Each row is a point on a landscape with many valleys, with its height.
From any point a ball takes the steepest step (drop divided by distance) to one of its 4 nearest points. It stops when none of these is lower. Distance is the straight distance between rows; heights are no part of it.
zek: [ 20  12  13  15  19  -7 -22  10  13]  h=41.3
Mag: [-21   0  26 -22   9 -26  18  -2  -7]  h=32.5
zomeb: [-70 -25  33  -9  22 -30  68  -1  14]  h=24.7
Gepe: [ 25  34  30  -1   3 -47 -23  -8  -5]  h=77.3
lasem: [ 15 -27 -23  62  25  27 -30  28  25]  h=34.1
nada: [-44 -28  -5 -50  15   8  54  17   2]  h=23.5
kan: [ -8  -9  -2 -24  10  -6  14   6   6]  h=29.0
tizek: [ 20 -60 -37  71 -11  45 -11  32  -3]  h=33.9
Dupur: [  6  16  14 -17   3 -15   1  -5  -5]  h=28.0
Bugi: [ 29  25 -37 -33 -31  15 -25 -27 -27]  h=60.9
lorop: [-17   9 -24 -81 -24  15  31 -17 -26]  h=21.9
zunaz: [-10  22   1 -57 -26 -32  30 -27 -32]  h=17.2
zet: [-19  17  -2 -75 -30  -9  32 -30 -33]  h=20.5
varo: [-11 -15 -23 -35 -15  37  18   8 -15]  h=25.3
lorap: [-10   1  18  -3  25 -25   1  11  14]  h=37.8
Fes: [ 58  46   0  26 -12  -6 -63 -18  -3]  h=63.8
fir: [ 27  31  -8  11  -2   7 -40   0  -4]  h=55.6
fuf: [ -5 -17   2  55  53 -33 -17  19  37]  h=62.5
kovug: [-10 -15   4  36  46 -22   1  20  30]  h=55.2
gof: [-34 -22 -12 -64  -5  22  47  17 -13]  h=23.3
Sus: [-27 -29 -25  -7  15  26  18  17  20]  h=25.2
lifot: [  1 -12 -20  -5   4  28  -3  18  13]  h=20.4
tavob: [-31  18  69   4 -16 -47  27 -40 -17]  h=40.5
zeza: [  9  15  11 -15   3  -2  -9  -1  11]  h=14.1
pegag: [-22 -29 -11  24  42  -9  -5  22  40]  h=49.7
Mubup: [  4  18  36  32  24 -40 -19   5  23]  h=59.0
Sifi: [ -2  28  26 -29 -24 -34  11 -25 -20]  h=34.8
Budos: [ 24  49   7 -22 -26 -43 -27 -36 -19]  h=11.2
bufo: [-50 -43  -6 -26  19   5  44  19  17]  h=23.8
lavez: [ 39 -22 -26  40 -25  47 -22  16 -24]  h=29.8
vafi: [ -3  46  15 -47 -29 -46   8 -39 -30]  h=34.0
Tanek: [-20  33  47 -33 -33 -49  31 -51 -29]  h=49.0
manar: [ 37  49  22  11  -2 -39 -33 -21  -7]  h=74.7
Rof: [-60 -47   9 -43  18  -8  61   9   6]  h=23.7
depe: [-15   5  38  27  24 -44  -4   5  22]  h=44.3
mezo: [  4 -11 -24 -31 -18  51   6   4  -7]  h=28.4
Daz: [ 16  14 -30 -51 -39  28   6 -22 -20]  h=39.2
pip: [-12  20  48   2   9 -49   8 -16  -6]  h=46.7
Kudi: [ 20   9 -29 -15 -30  40  -7  -7 -21]  h=39.3
nilip: [ -9 -34 -26  50  41  10 -13  20  32]  h=41.1
bik: [-17 -43 -33  24  13  39  -1  25  20]  h=28.7
gora: [ 17 -14 -14  30   3  40 -20  14  14]  h=17.4
nuz: [ 53  11 -34  19 -53  45 -25 -11 -31]  h=41.5
puvef: [ 29   9   3  40  18   3 -36  11  22]  h=56.7
Tava: [ 46  21 -17  33 -12  39 -43  -3 -10]  h=40.2
Zedu: [-61 -11  65  19  16 -42  39 -29  14]  h=30.9
zon: [-29  -6  15 -49  -1  -8  51   0  -9]  h=23.6
vumep: [ 47  41 -23  13 -29  18 -47 -10 -21]  h=52.3
vuf: [  8 -35 -27  50  12  42 -10  25  20]  h=27.1
zazu: [ 49   3 -12  48 -20  41 -41  11  -7]  h=34.9
baze: [ 21 -16 -11  69  32  17 -40  23  45]  h=49.1
Bek: [-44 -24   6  -8  29 -20  38  16  22]  h=24.8
Dezum: [ 14  33  -2 -22 -14 -10 -17 -14  -9]  h=48.8
Voga: [-35  -9  31   3  19 -43  25   7  11]  h=28.3
nis: [ 13 -29 -28  22 -15  55  -3  17  -6]  h=25.8
tigo: [ 49  -7 -21  39 -28  44 -32   6 -26]  h=32.6

For each start below, name every point that the ball comes to, in order.
zon: gof lorop zunaz
Voga: Bek bufo nada gof lorop zunaz
Zedu: zomeb Rof nada gof lorop zunaz
Mag: Dupur zeza
Daz: lorop zunaz

Where does a ball stop that starts at each point below?
pegag: gora
Tava: gora
Kudi: gora
baze: gora
tavob: zunaz
depe: zunaz
